Each scene shows the same named points in several views. A view is turned or mirrored, shifted and resized as a whole, has a little noise and may leave points out.

Scene 1
View 1
k596: [  9 -16 -11 -49  29  10   3   4  40  -4  33  -5   2 -21   9  22 -21  -6
  -9  -7 -18  13 -11  -9   7  -2 -10  33 -17  -4 -11   2 -13  -7  11  24
  40   2  -8   5  -8  -2  20 -11 -16]
k369: [ -5  11  -2 -12  21   0 -42  -3   5  -8  30  -3  18 -17  34  16 -20  10
  10   0 -15   9   3 -14  17  18  -2  24  30  24  -5  -7 -14  13  22  18
  33 -16 -23  10  -8  36 -11   3   3]
k256: [ -6 -14 -17 -54  15  17   8  11  20   6  16   9  19 -15  10  29   0   1
 -27 -16  16  19  14  -1  -3 -27 -13  29  35   4  -1  -7 -13 -20   8  13
  38 -13   2 -14  -1   1  10  -5  -9]
k410: [  1  -8   1 -33   6   2 -11  19  11  -2  11   2  23 -11  26  22  -8  -5
  -5 -16  -4  13   8 -21  -1  -1 -10  28  18   2 -13 -16 -12   4  25  14
  24 -18  -8   3 -17   5   8 -10  -9]
k308: [ -1  11  -7 -17  19   3 -41   5  19  -6  12 -11  12 -15  43  31  -9  16
  -3  -8 -12  11   7 -10   5  17   0  16  19  16  10 -12 -18  22  17   5
  42  -3 -17   3  -5  37 -13   6   3]
k232: [ -7 -14  -1 -42  32   6 -13  -9  23  12  48 -15  16 -37  33  14 -16  13
 -24  -2 -19  12  12   5  -7 -14 -10  46  39  -6 -12  11 -34 -18  24  32
  55 -15  -1  22   0  17   8 -21 -27]
k89: [ -4   3  -2 -18   8   0 -25  14   3 -17  18  14  17  -7  10  15 -16   2
  15  -6  -5  11  -5 -28  13  18   4  25  11  26 -20 -12  -5  16  23  24
  15 -19 -13   1 -14  13   4   6   7]
k772: [-10  -9 -19 -52  27  25   4   0  20  10  29   6  15 -21  16  32  -6   6
 -34 -13  18  18  19  15   5 -38 -19  26  56  17  16   0 -13 -38  -2   4
  44  -8  -5 -14  16  19  -3  -3  -6]
k890: [ 16 -11  -6 -45  27   6  -2   6  41   3  20 -21  12 -19  34  31 -13  -4
 -19 -18 -22  17  -1  -2   1  -3 -14  28  -7 -10   2  -2 -14  -4  13  10
  50   3 -15   9 -12   3  13 -22 -18]
k591: [ 19 -14  -1 -51  -6  11  14  33  15  -3 -15   2  34   2  21  40   0 -24
  -7 -38   5  23   2 -20   9 -15 -31  16  -3   1   1 -25  19  -4  13  -9
  16 -11 -24 -17 -24  -8  12 -21  -4]
k802: [ 10   5  -1 -21 -25  -5 -21  51   1 -20 -51  12  34  18  34  44  14 -11
   5 -38   9  22   6 -50  -4  23  -4  -1  -7  16  -3 -50   8  53  28 -17
   3 -16 -14 -22 -38   6  -5   7  14]
k757: [ -1 -16  -7 -49  19   8  -5   5  27   9  21  -5  19 -23  28  24  -6   1
 -26 -14  -4  14  13  -1  -9 -18 -13  32  27 -10  -7  -4 -22 -11  18  19
  44 -10   1   4  -6   6  10 -16 -18]
k557: [  3  -2  -6 -34   2  11 -12  22   9   2  -8   2  27  -2  31  40   4  -2
 -15 -26  10  20  16 -12   2  -9 -18  13  32  13   7 -22   0   5  14  -5
  26 -14 -14 -16 -11  16  -3  -5   2]
k309: [  3  -6   4 -38   8  12  -9   6   0   1  24   1  35 -12  29  21 -12  -4
  -3 -19  -6  17   9  -8  16 -15 -26  28  40  15  -1  -7   3 -19  15  10
  27 -24 -30   2  -4  17   3 -17  -4]
k225: [  3   0   0 -25  12   8 -22   4   2  -8  24  -1  24 -12  23  19 -19  -1
   4  -9 -12  12   2 -17  20   2 -13  26  18  22  -7  -7   1   0  17  15
  29 -19 -27   5  -8  22  -2  -9   2]
k374: [ -7  12   1 -12   7   2 -40   8  -7 -10  20   6  28 -10  27  17 -14   8
  12  -7  -3  11   8 -23  16  15   0  23  39  34  -9 -14  -8  13  23  16
  20 -26 -22   2  -6  30 -11   5  11]
View 2
k802: [ -9  -2  22 -11 -19  26 -11   2  10   2  12  11   9  16   6  10   8  -2
   3 -18   4   3  -7 -14  -3  19 -15   5   7 -14 -43  26  -5  15  33  11
 -18 -19  13  23   1   4   6   1  -7]
k309: [ 15  -8   2  -8 -20   5   9 -13   5  -1   6   6  25   3  -3   2  -4  -3
  -7 -15  10 -19  -5  -5  -2   1   8  -8  14  -5 -10  -4   6  -4  -1  10
   9  -3 -13 -13  -2  14  -6  -9   8]
k757: [  4 -10 -11  -3  -6 -11   0 -11   6   5   1   6  27   2   1   2  -9 -18
 -16 -15  11 -16   8   9   7   8   0  -5  16 -10 -11   2   9  -9 -16   7
  -2  -7  -9 -11   5  19 -12  -3   4]
k772: [ 20 -11 -26   1  -7 -12  13  -2   5   4  -4   1  22   3 -15   6  -3  -8
 -22 -15  12 -23  -6   0   9  -3   5  -2  15   0   6   4   3  -7 -16  16
  -5 -10 -22 -14   2  24 -12  -2  24]
k369: [  6  -8  18  -8 -10  10   6  -9  -8  -2  10   1  29  -1  -5 -10  -5 -16
  -9 -29   9 -16  -2   2 -13 -10   7   8  13 -18 -13   5 -13   0   3  -8
  13  -6  -6 -21  -9  13   1   3   6]
k308: [ -5  -9   7  -3  -8   3  -2  -2  -5   0   3   0  29   4  -4  -9  -3 -20
 -11 -32   3  -7  -1   2  -9  -6   6   9  11 -19 -16  14 -10   7   6  -6
   5  -8  -5 -15  -5  15   2   8   8]
k890: [  5  -7  -4   5  -9 -13 -12 -18  13   3   2   9  30   8   0  -7 -16 -23
 -13 -31   6  -2   3   9   5  12  -5  -7  11 -15 -12  -1  16  -2  -5  -1
   2  -2 -10 -14   5  24  -9   0  -2]
k591: [ 12  -1  -1  -1 -21   7  -9 -14  21   0   8  13  14  16  -1   9  -4  -1
  -1 -15   9  -3  -9 -11   9  22 -11 -11  10  -4 -20   3  18   2  13  18
 -10 -10  -4  11   5  15  -6 -10  -2]
k410: [  7  -4   9  -7 -14   4  -4 -15  10   2  10   9  23   5   3   2  -9 -11
  -6 -14  11 -14   5  -1   4  15  -6  -5  13 -10 -19  -1   5  -6   0   5
   1  -8  -2  -1  -1  12  -6  -6  -5]
k256: [ 14  -9 -21   1  -1 -11   4  -2   6   7  -3   2  19   6  -9   7  -4 -13
 -19 -14  16 -21   2   3  12   4  -5   2  16  -4  -2   9   0  -8 -15  14
 -11 -14 -12  -5   3  20 -13   0  16]
k596: [ 15  -2   0   7  -2  -9 -13 -23  12   3   7   6  30   5  -7  -6 -21 -27
 -11 -28  14  -8  10   8   8  13 -14  -1  11 -15  -8  -6   7 -11  -7  -1
   5  -6  -8 -12  -3  23  -9  -3  -1]
k89: [ 10  -1  22 -10  -6  17  -2 -13   2   1  14   4  23   2  -6  -4  -8 -16
  -4 -20  16 -18   5  -4  -5   2  -9   8  13 -17 -19   4 -16  -7   8   0
   6 -12   0  -4 -11  10  -1  -1  -1]
k374: [  7  -8  19 -13 -11  17   9  -6  -7  -1  13   1  25   0  -6  -6  -1  -9
  -6 -19  10 -20  -3  -5 -12  -7   5   8  14 -14 -17   6 -19   0   7  -1
   9 -10  -3 -12 -10   8   3   1   7]
k557: [  3  -9  -3  -6 -17   5   3   0   6   1   3   5  18   9  -1   7   4  -3
  -8 -17   9 -10 -10  -6   0   7   1  -2  11  -6 -17  12   3   6   7  12
  -8 -11  -6   1   4  13  -3  -1   8]
k232: [  4 -14  -8  -8  -5 -16   4 -15  -4   3   3   4  36  -4   2  -7 -13 -23
 -19 -17  10 -23  13  17   0   0  11  -2  19 -13  -5  -7   6 -15 -29  -4
  11  -2 -13 -26   3  19 -12  -3   5]
k225: [ 13  -4  12  -7 -14   9   4 -14   3  -1  11   5  27   3  -7  -6  -8 -10
  -6 -23  10 -14  -2  -3  -6   1   1   0  12 -12 -15   0  -4  -3   4   1
  12  -6  -9 -12  -7  13  -1  -3   4]
View 3
k890: [-42  -9   1 -12  29 -33  19   2   7  21   8 -17  28  37   8   8 -10 -47
  -5   3 -43 -15  11  -8  28   6 -10  14   7  26  13   1 -21   5   9  -5
 -15  -4  -2  -1 -21 -12 -14  -5 -11]
k256: [-19   7   1  16  10 -14  30 -35 -10  11  18 -16  12  13   4  31   2 -11
   0   4 -28  -9   1   3  14   0  -2  12   8  22  -2 -12 -19  -3  15  -4
  27 -10   0   7 -29 -12  -8   4 -26]
k757: [-29  -9  -1  -5  15 -19  22 -12   4  14  18 -15  20  15  11  25  -5 -35
  -7   6 -29 -12   1  -1  16   4  -9  14   6  26   6  -7 -20  -2  19  -6
   8 -16  -2   0 -28 -20  -7   1 -17]
k557: [-12   0  -5  16   7 -22   2 -25  -3  14  -2  -5   5  13  20  22 -10 -13
  -2   8 -11 -14  10   6  26  -5 -12  21   3   0  17   2 -26   6   4 -15
   3 -11   8  -6  18 -14   8  13  -4]
k309: [-18 -20  -6  -6   5 -26   7  -1   9   0  11  -8   6  -4  17  24 -18 -28
  -7  15   3 -20   6   3  12  -1  -4  15   6  15   6  10 -20  -2  14  -5
  -3 -31   7  -2  -5 -19  12  -1  -8]
k369: [-26  -2 -18 -12   4 -27  21   6  41  35   5  16   5 -10  18  24  12 -34
 -19  26   6 -29   2 -12  20 -15 -19  23   1   7  26 -10  -9  -4  13   2
 -29 -20  11 -14  -3  -8  -1 -12  -7]
k225: [-22 -13  -9  -6  10 -32  19   6  23  14   5   0   4  -2  15  15  -1 -27
 -17  20  10 -25   6  -7  15  -9  -9  21   6   7  15   8 -15  -2   9   2
 -16 -21   9  -7  -4  -6   0  -7  -7]
k596: [-43 -12   6 -12  37 -35  41   8   8  13  14 -22  21  29   4   6   5 -37
 -15   3 -29 -21   6 -14  24  -1  -2  13   8  24   6   5 -16   6   5   8
 -16  -4  -7   2 -34   6 -22 -10 -16]
k374: [-16  -3 -17   0   2 -23  17   3  34  30   2  13  -5 -16  21  23   5 -19
 -20  27  23 -31   2  -7  17 -18 -14  30   0  -3  24  -4 -11   0   8   1
 -18 -19  14 -12  12  -4   3  -5  -3]
k772: [-11   4   0   9  -4 -21  22 -36 -10   3  23  -8  10  12   3  41  -2 -10
   2  18 -24  -1   6   9   6   5   1   1  12  32  -7 -19 -14 -19  18   3
  29 -31  -2   5 -35 -24   7   3 -25]
k89: [-22 -16  -9   3  19 -26  31  12  30  13   1  -4  -9 -10  18  10   8 -13
 -25  15  26 -37   3 -11  18 -16  -3  34   1  -9  17  18 -21  16  -1   6
 -23  -8  11  -4   8  15  -3  -7  -3]
View 4
k369: [-15   8 -16  26  12   3 -36 -16 -15  14  -6  -1   8 -12   4  19   6  17
  19  -9  13 -13   9 -19  -5  10  -2   8 -14   2  10   2 -33 -25   4  14
  20 -35   3 -19 -28  15  13 -18  -6]
k256: [-21   9 -21  -4 -14   5  13  -1   2   7 -15   7  -7 -17  16   2  -2  -6
 -47  -4  -3  -2  21 -39  -2  -6  16 -17  -9  -2  25 -11   3 -18   0   3
  28 -15 -39  -5 -13   1  -3   8   1]
k757: [-16  -6 -25  15  -9   7   1  -5  -5   5 -13  -1   0  -6  12  11  -1  -1
 -30   3  -6  11  11 -20 -12  -8  13  -9  -9  11  38 -15   0 -19  11  -3
  19 -20 -33  -2 -16  15  -9  -8  -6]
k309: [ -8   7 -17  -3   7   4 -14  -4   5  16  -9  11  -3  -9   4   9  15  -4
  10  -3  -2   2   3 -30 -25   5   2  -4 -12   0  36  -9 -18  -5   9   6
  15  -5 -10 -19 -25  11  -5   4   1]
k802: [-12  20  44 -36  12  -5 -42  12  18  -1 -17 -50   7   7 -16 -38  14  12
   9 -10  -3  -5  14   8 -13  15   3   1  12 -12   8  -5  -3  -3  41  17
   4 -30  34  14   1 -54   1 -22  -2]
k89: [-16   0  -4   4  -4   3 -32  -7 -11  15 -11 -14   0  -1  -5  11   4   4
  14 -15   1 -15   4 -11 -10   6   0   0 -17 -11  19  -3 -41 -16   3  21
  13 -55   4  -8 -10 -15  19 -13  -6]
k772: [-14  15 -33  -3  -4   5  12  -3   7  11 -10  24 -11 -24  23   9   4  -6
 -35  -7   4  -3  20 -55  -3   0  12 -19 -12   0  24  -6   5 -19 -11   1
  32   2 -38 -18 -28  13  -3  16   2]
k232: [-20 -19 -51  45 -10   8   3 -16 -20   6  -7   9   1  -7  19  32  -9   6
 -30   5  -3  16  10 -19 -14 -13  14  -4 -16  20  43 -19 -11 -29   3  -9
  25 -28 -42  -9 -23  45  -7 -17 -14]
k591: [ -2   0   0 -33   1  -2  -7  19  23   5 -22 -19  -8   5  -5 -19  18  -9
  -5 -13  -8  13  -2  -6 -27   3   2  -9   2 -10  51 -16  11   3  19   2
  -5  -5  -6   3 -15 -25  -6   1  -9]
k225: [ -9   3 -17   7   8   2 -25  -7  -4  15 -11   1  -1  -5   1  12  11   4
  14 -13   6  -5   2 -19 -15   8  -2   1 -13  -3  27  -5 -27 -13   2  13
  10 -27  -4 -16 -25   6   8  -7  -5]
k410: [-15  -1  -7   1  -4   4 -14  -2  -2   8 -12 -11   1  -1   2   4   7   0
  -5  -3  -8   0   4 -10 -19  -1   7  -2  -9   2  32 -13 -19 -11  17   7
  14 -30 -11  -3 -10  -1  -1 -11  -4]
k308: [-15   7 -15  30  14   0 -33 -15 -11   6 -10  -8   7  -9   7  10   1  23
   8  -7  15  -7  11 -13  -1  10   1   7  -7   3  11   0 -16 -30   6  11
  16 -33   2 -14 -26  12   6 -25  -8]
k557: [-12  19   4 -14   8   0 -14   4  12   6 -16  -7   0  -9   3 -11  11   3
 -12  -3   1  -3  15 -25 -13   6   7  -6  -1  -3  17  -6   3  -7  17   6
  15  -9  -3  -5 -17 -11  -7  -4   0]
k596: [-12 -25 -43  15 -13   2  -4   1 -12   8 -18 -12 -10   0   6  14   2  -1
 -17 -20   2  10  -4   0  -9  -5   3  -7 -11  -5  53 -17   0 -27  -8   5
   4 -44 -31  -2 -21   5   9 -12 -23]
k890: [ -8 -17 -40  19  -2   0  -8   2  -4   0 -16 -12  -2  -1  11   7   4   8
 -17 -10   6  18   3   3 -15  -3   3  -5  -1   6  47 -15  16 -24   5  -6
  -1 -22 -24  -2 -26  13  -5 -19 -22]
k374: [-14  17  -2   9  12   3 -38 -14  -7  16 -11  -1   6  -9   2  13   9  11
  20  -7   8 -17  13 -24 -11  13   0   6 -15  -4   3  -1 -42 -15   8  19
  21 -35   7 -18 -17   1  12 -10   2]
View 5
k374: [ -6   7  12   0  15 -23  12   5  -6   5  -5  -4  -3 -10  -3   7 -11  12
 -11  22  13  11   6  11   1 -15  15   9 -14  27   4 -13 -19   7   8 -35
  17  24 -15  -6  -8  15  -2  20 -11]
k757: [  0 -19   7  16  13 -39  17  -8   1 -28  11  17  39 -14   3  17  13   2
 -17  17  -9  12 -10   5   8   1   8  10  15   1 -18  -6  -3 -11   1 -32
  -7  21  -1   0  -3   3  -9   3   5]
k802: [-20  12  34  -3  11  17  15  51 -20   4  11  17 -13  31   4   1  16  -5
 -13  -6  17 -23  15  17   9 -19  -2   2  14  12  10 -32 -42 -12  19  -6
   2  11 -14 -15  14  18  35   5  -9]
k410: [ -8  -7  10   5  17 -22  14   2  -3 -13   6   8  18  -2   7  17   6   0
 -19  11   0   6   3  13  12  -8   4  13   9  11  -8 -16 -15  -7   4 -30
  -1  23  -6  -8   3  15   0   6  -1]
k557: [ -6  -4  16   8   4 -19  12  18  -6 -10  13  18  17   0   2   4  14   3
  -2   6  10  -4  -4   7   1 -11  21   3   4   0   2  -8 -19 -20  16 -31
   2  18  -9 -10  -1   5  11   2  -7]
k308: [ -2   9  17  -2  -3 -33  23   5  -8  -3   2   8  19 -13  -8   3  -2   8
 -12  29  16  17  -5   4   2 -12  -5  13  -7  28  -9  -7 -15   0  17 -22
  14   9  -6  -1  -4   8   3  26 -14]
k89: [-17   3  12  -1  23 -18   6   0  -5   1  -5  -5  -4   2   4  13  -7   5
 -29  24   3   5  19  14   4 -12   8  12  -8  22  -9 -22 -17   9   0 -23
   5  22  -7  -7  -1  20  -4  13  -8]
k225: [-12  -3   2  -5  13 -32   9  -5  -3  -2  -1   1  12 -11   6  15  -5  10
 -15  17   8  10   8   9   8  -9  11  16 -12  19  -3 -10 -11  -5   9 -40
   8  26   0  -9   3  17  -5   8  -8]
k232: [  8 -18  -4  17  14 -54  24 -27   5 -30   4   7  46 -30   0  27  -3   6
 -19  26 -11  31 -13   4  10   0   0  18  11  11 -20  -1   1   0  -5 -47
   1  25   1   0  -6   5 -21  13   7]
k591: [-23 -12   9  -2  12 -13   2  16  -9 -14  14  23  23  11  19  14  23  -3
 -10  -6   6 -14  15  15  14  -6  14  10   9 -13   2 -15 -14 -34  19 -27
 -11  23   6 -20  15  15  20 -18   1]
k596: [-20 -13   4  -1  14 -42   4 -19  -1 -20   5  12  38 -10   9  18   8  -1
 -40  27 -10  11  14   9  14   3  -6  22  -1   4 -28 -13   5  -9   5 -17
 -14  17  16   1   8  13  -7   0  -2]
k772: [ -6 -21   5  25   1 -53   3 -12   5 -21   8  22  38 -25  -4   1  14   9
  -6  19  -1   4 -18  -2  -9   2  44  -5  -8 -12 -13   7   7 -21  12 -44
  -3  21  -3   3 -15  -6 -12  -2  -6]
k890: [ -9 -10   6  -4   5 -43  16 -11  -4 -26  10  20  48 -10   9  18  11   1
 -22  23  -1  16   3   5  18  -1 -13  23   9   6 -19  -8   0 -20  13 -24
  -8  14  15  -4  10  14   2   5  -1]
k369: [ -3   6   9  -5   8 -35  17  -7  -5   2  -4  -2   9 -18  -2  11 -15  13
 -12  29  10  22   1   6   1 -12   4  16 -14  33  -4 -11 -15   8  10 -34
  18  19  -5  -4  -6  14  -7  26 -11]
k256: [ -6 -19  13  28   8 -42   7  -5   2 -23  10  23  33 -14  -4   4  18   5
 -18  15  -9  -2 -13   2  -9   4  34  -7   3 -12 -19  -3   0 -16   7 -29
 -11  18  -8   6 -10  -3  -8   1  -4]

In a view up to two points have been moved. Name them for each view, in the order of its rows, or write -.
view 1 -> k256
view 2 -> k410
view 3 -> k757, k89
view 4 -> k232, k308
view 5 -> -
